The views of a scene show one set of named points, each view turned or mirrored, shifted and resized as a whole, with a little noise and some points left out.
(in the rows, 128 means zero)

Scene 1
View 1
q914: [116 102 146 102  95 131 126 126 162 147 167 131 131 144 119 155 124 105
 103 147 141 109 143]
q462: [112 140 131  99  84 156 141 107 145 142 165 144 148 127 125 147 140  84
  96 152 152 132 153]
q119: [122 100 136 115 109 141 120 127 160 126 172 119 122 150 117 140 116 123
 114 145 146 119 137]
q314: [114 113 152 102  86 120 138 113 149 155 169 139 150 135 131 145 134 102
 107 158 130 112 152]
q104: [125  70 152 132 112 109 109 134 163  92 190 120 115 147 111 119 101 169
 142 144 130 108 143]
q59: [113 103 131  93 118 165 141 108 168 170 161 120 157 157 140 138 139  98
  85 153 141 133 122]
q976: [125 157 103 107  80 174 142 116 136 140 144 142 112 129 120 158 147  88
 110 152 176 139 175]
q924: [134 156 130 125 116 140 139 109 104 166 167 111 144 139 155 129 142 105
 113 160 136 152 139]
q538: [126 103 158 137  97 125 120 143 122 106 170 118  97 149 103 149 119 118
 145 154 147 103 161]
q58: [107 106 143 103  86 156 125 122 161 108 174 140 130 138 106 153 122  97
 106 143 155 111 147]
q485: [118 130 143 120  86 132 118 116 139  89 190 144 137 115 118 133 113 119
 117 141 142 126 150]
q180: [111 118 132  98  82 149 145 107 156 137 161 147 145 132 123 143 140 104
 107 159 150 122 162]
q501: [137 151 105 132  86 134 121 128 134 125 157 137  93 121 119 145 128 127
 131 143 165 137 179]
q930: [137 150 111 134 109 163 127 121 122 113 166 118 109 138 130 133 128 120
 128 150 162 152 153]
q870: [105  99 162  98  89 137 131 118 157 132 178 138 152 138 115 150 126  90
  98 151 137 104 137]
q606: [119 137 159 131  88 112 148 103  99 124 177 136 150 125 139 115 143 121
 142 173 123 126 172]
q93: [119 162 137 125  77 126 156  93  99 127 166 150 152 114 143 119 155 111
 135 174 138 142 187]
q811: [104 128 147  95  81 157 151 104 136 143 164 144 160 134 128 145 147  73
  99 164 145 123 154]
q879: [110 137 143  98  85 146 143 103 137 157 166 141 154 133 133 151 143  79
  96 155 142 127 149]
q770: [ 98 118 143  94  60 157 151 103 155 108 161 170 147 125 105 149 144  84
 111 161 159 109 183]
View 2
q870: [127  99 124 125 135 156 140 149 143  72  93 141 126 132  89 110 118 115
 110 109  90 156 111]
q538: [136 146 139 154 139 154 132 123 128  93 138 160 111 155  97 134 200  97
 128  94 106 142  98]
q485: [ 97 144 158 114 164 147 137 114 129  79 145 140 134 139  91 125 153 121
 133 112 104 124 121]
q462: [126  74 146 109 154 141  92 141 149  91 114 165 145 132 109 108 111 115
 113 112  90 135 123]
q180: [122  89 146 131 143 135 107 131 156  89 100 164 147 140 107 108 120 118
 132 113  91 148 117]
q314: [129  80 129 129 135 141 131 139 148 103 104 146 141 132  85 113 123 105
 113 112 104 158 128]
q879: [136  62 146 112 147 143  99 146 151 104 110 160 146 127  97 111 107 111
  93 109  91 150 122]
q930: [131 120 150 124 152 123  67 105 126 117 162 152 148 152 123 128 162 122
 128  97  85 102 115]
q770: [111  89 179 125 161 151 114 134 169  56  90 200 139 136 118  99 118 117
 130 125  98 153 107]
q104: [105 179 107 159 124 131 168  99 126  90 120 108 130 154  82 132 184 123
 168 106 108 139 115]
q93: [105  81 205 127 163 126  99 100 160 136 147 179 174 129  87 135 145 115
  99 121 117 149 133]
q606: [109 104 184 142 146 135 130 101 153 135 142 153 165 128  72 143 158 114
  91 114 119 163 128]
q58: [121 121 131 123 149 154 119 142 139  56 104 157 123 146 113 105 131 118
 132 109  84 135 103]
q976: [140  71 164 118 162 133  55 137 146  98 133 199 140 152 140 105 138 107
 136 102  87 116 117]
q811: [131  70 157 121 145 146 100 140 157  90 102 166 148 127 104 111 104 117
  93 113  85 155 113]
q501: [125 105 154 122 160 124  86 118 136 114 162 180 138 159 120 117 177  98
 163  98 111 109 133]
q59: [151  83  85 132 112 125  87 140 132 102  87 113 146 138 112 110  94 131
 114 103  62 138 114]
q119: [131 125 108 137 129 135 115 130 129  92 116 129 128 150 107 118 148 118
 138 101  85 132 112]
q924: [145  74 140 121 132 122  79 121 130 155 151 134 160 131  91 139 135 115
  82  98  90 134 129]
View 3
q462: [156 142 153 161 139 132 143 115 121 104 122 118  76 124 134 179 144 119
  94 162 114 130 111]
q879: [156 138 141 154 138 135 150 117 133 100 125  99  69 126 148 174 124 123
  77 161 102 138 113]
q485: [105 147  83 180 130 147 121 109  83 128 102 156  93 123  89 159 146 119
  97 146 172 117 125]
q606: [137 132  56 169 116 118 143 109  97 100 109  99  73  92 110 144 122  68
  60 133 130 114 157]
q314: [131 125 105 156 148 126 149 104 137 112 122 106  78 129 151 167 127 117
  75 174 138 146 135]
q119: [106 110 117 165 151 140 145 106 136 150 127 145 101 156 139 153 138 113
 106 186 163 123 113]
q104: [ 65  99  40 178 153 136 138  86 114 176 102 176 122 145 109 136 142  81
 104 175 220 116 147]
q58: [116 143 131 160 154 150 137 105 130 139  96 156  96 132 127 183 139 126
 117 164 154 139  96]
q811: [158 143 140 152 148 146 151 106 140  96 116 108  79 112 140 183 128 120
  87 146 103 140 109]
q180: [148 133 141 158 151 127 149  97 132 116 111 127  85 122 135 179 146  98
 104 162 134 133 124]
q914: [115 122 120 155 150 135 143 113 145 142 116 134  87 147 152 166 122 118
 100 191 153 145 115]
q538: [ 83 140  74 167 120 131 123 136 116 166  68 160  87 126 125 139  96  75
 112 166 167 126 118]
q501: [127 147 139 185 103  90 112 142  70 144  93 145  68 141 101 149 146  69
 121 183 140 102 130]
q870: [119 132 109 152 161 157 149  99 153 121 113 131  93 132 147 176 124 138
  88 165 148 152 111]
q930: [135 128 134 182 108 129 128 137  82 151 120 145  87 139  96 133 141  72
 117 154 120  71 109]
q976: [163 153 190 169 114 110 128 141 104 125  97 132  66 131 123 171 138  82
 131 169  95 110 100]
q770: [150 170 151 161 156 127 140  94 129  94  71 138  80  96 123 211 146 104
 116 142 134 162 117]
q924: [156 108 111 164 107 133 149 141 110 119 156  86  73 138 133 124 118  87
  64 162  88  82 124]
View 4
q606: [114 152 125 169 204  76  99  93 169  83 169 138 162  92  81 126 149 127
  61 105 123 157 126]
q538: [134 182 120 142 173  86 117 120 111  61 128 121 101 166  98 123 127 170
 105 108  80 126 122]
q930: [105 145 114 197 171  84 129 116 165  47 168  93 130 116 122 138  80 181
 110  58 107 107 149]
q501: [130 152 117 205 184  81 111 142 152  47 185  74  90 130 138 126  91 154
 108  98 122 117 148]
q924: [ 59 110 146 168 195  74 138 121 182  94 161 103 142  90  90 117 122 147
  84  32 136 121 136]
q104: [166 153  78 149 159 112 138  57 112  83 102 127 102 167 138 159 169 205
 115 118 113 163 117]
q770: [160 149 131 179 169  69  70 135 168  45  93  77 132  73  64 134 116 119
 113 162 156  85 149]
q811: [108 120 149 166 177  66  96 133 183  77  94  82 144  64  54 125 125 127
 105 104 159  88 139]
q314: [118 118 137 150 182  78 113 121 157 103 103  89 116  97  78 125 161 134
  99 107 165 122 122]
q870: [130 120 130 144 163  81 100 115 148 103  65  88 118 104  62 128 150 157
 121 118 150  99 127]
q879: [ 97 109 151 166 179  67  98 141 178  92 109  78 129  71  61 115 129 126
 106  92 165  90 139]
q180: [132 127 129 171 175  77 110 127 173  61 102  78 124  84  88 133 129 134
 111 113 164 101 141]
q462: [113 118 140 183 174  70  94 138 180  79 115  67 127  77  78 125 112 139
 113  97 161  90 144]
q93: [115 148 132 199 207  65  88 113 195  63 192 117 166  63  82 122 119 108
  62 107 136 138 143]
q976: [113 144 144 198 179  68 110 169 178  28 150  56 109  93 101 119  72 133
 120  87 141  74 158]
q59: [ 91  86 141 145 162  82 158 122 180  86  62  70 126  83  88 140 144 158
 124  54 180  90 137]
q58: [143 135 117 167 152  83  95 120 150  70  78  79 110 113  80 139 116 170
 134 122 138  89 141]
q914: [123 121 131 143 167  83 123 129 140  90  82  76  94 121  91 128 144 155
 124 106 154 103 126]
q485: [148 148  97 190 160  88  74  84 145  96 135 110 122 122  97 136 115 188
 113 123 110 130 137]
q119: [124 131 113 152 160  90 136 111 140  76  92  89 102 134 112 141 131 182
 128  89 134 114 134]
View 5
q770: [ 92 146 142 129  90 118 169 160 171 154  80 170 115 162  54 140 116 114
 157 120 137 185  70]
q811: [106 145 140 142  76 152 182 157 139 158 137 147 111 150  44 147 116 118
 170 112 139 166  93]
q914: [107 135 149 151 109 146 120 147 125 135 128 125 130 138  52 130 144 108
 136  98 158 137  91]
q501: [102 150 143 111  97 115 101 197 155 147 113 132 121 121 114 127 118 185
 115 116 137 153 123]
q462: [108 154 145 139  73 143 160 165 145 161 135 137 113 156  62 140 114 130
 156 122 145 161 100]
q606: [106 132 124  99 131 155 165 152 112 145 126 169 148 114  79 186 116 174
 164 103 104 170 131]
q104: [ 87 108 148 110 165 125  80 104  77 116  83 121 163  93  96 147 144 146
 115  98 149 117  72]
q58: [105 141 152 141  97 123 139 137 137 152 101 138 117 137  60 122 123 115
 128 116 149 139  61]
q180: [ 91 139 139 135  91 137 151 159 140 144 116 136 119 148  65 141 125 124
 164 112 151 166  89]
q879: [115 151 142 145  75 159 170 165 139 160 150 143 117 155  48 146 121 120
 165 112 139 159 109]
q119: [100 132 148 136 110 137 111 139 108 134 121 112 123 115  73 128 132 134
 128 106 158 127  81]
q59: [ 91 135 142 160  69 168 152 147 101 137 165  92 106 140  49 131 131 112
 178 105 176 140  89]
q314: [107 136 140 139 109 160 142 147 122 140 136 142 138 148  50 155 139 116
 158 102 146 155 111]
q93: [ 98 147 121  94 102 144 177 181 138 157 129 169 132 132  91 184 102 185
 173 118 104 191 138]
q485: [115 149 154 107 127 123 130 123 118 161  97 153 148 123  95 151 109 155
 115 129 127 133  85]
q870: [113 137 149 148 108 150 149 126 122 147 120 143 132 147  40 140 132  97
 144 108 149 140  76]
View 6
q606: [124 164 149  73 167 165  91 110 101 117 213 141 110 154  84 167 128 131
 118 133 134 157 128]
q976: [ 73 112 124 147  91 176 196  81  93 152 163 173 129 113  59 182 126 141
 177  99 103 104 165]
q879: [116 117 118 120  87 162 141 117 134 121 150 124 157 121  74 180 110 115
 148 121  91 133 110]
q930: [ 97 111 152 111 145 152 199  63 118 101 195 181 135 140  71 154 149 142
 165 102 162 111 190]
q462: [116 117 116 133  85 166 162 117 138 131 166 141 141 115  77 182 120 115
 159 119 104 116 130]
q59: [150 106 125 123  64 130 160  78 164 102 140 102 185 130  88 119 108 133
 153  81 121 111  94]
q58: [159 113  70 126  74 157 147 117 146 104 181 165 121 100  65 132 159 146
 149 132 113 104 156]
q811: [130 121 101 107  93 169 142 111 133 121 158 137 145 114  60 172 110 121
 153 113 100 118 123]
q180: [133 131 113 134  83 163 142 112 131 138 184 142 124 119  79 156 128 132
 151 108 115 111 118]
q538: [132 127  90  84 137 157 116  81  88  88 203 184 104 131  58  99 175 186
 119 142 131 150 197]
q314: [136 130 121 120  87 149 109 120 133 118 175 116 138 131  94 144 129 134
 125 129 106 149 112]
q914: [143 113  98 133  72 140 132 105 133 107 165 130 137 117  87 110 150 160
 130 127 107 137 138]
q93: [ 90 163 172  93 163 185 133 116  99 150 212 157 108 150  79 226 109  98
 148 118 134 128 125]
q485: [146 123 109 106 134 157 141 124 147  92 227 177 101 125  85 149 180 123
 134 161 154 126 184]
q924: [ 91 116 180  92 147 144 164  70 123  95 156 121 175 160  91 176 107 123
 144 103 137 156 136]
q119: [153 111 110 121  95 131 151  84 140  89 189 149 135 128  84  92 161 165
 137 119 142 125 157]
q870: [166 117  80 112  78 150 117 127 155  99 167 127 142 111  75 131 140 139
 133 139 102 131 122]
q501: [ 74 121 148 148 125 157 187  83  83 133 208 185 102 132  86 151 165 156
 151 125 141 135 197]
q104: [192 144 109 106 128 122 113  95 141  78 253 164  90 145 105  49 201 185
 109 145 184 135 175]
q770: [143 140  73 131  72 192 131 141 123 159 190 169  94  95  55 184 129 118
 157 126  90  88 124]

In a view up to two points have been moved. Name them for each view, in the order of its rows, or write -.
view 1 => q485
view 2 => q59
view 3 => q119
view 4 => -
view 5 => -
view 6 => q606, q811
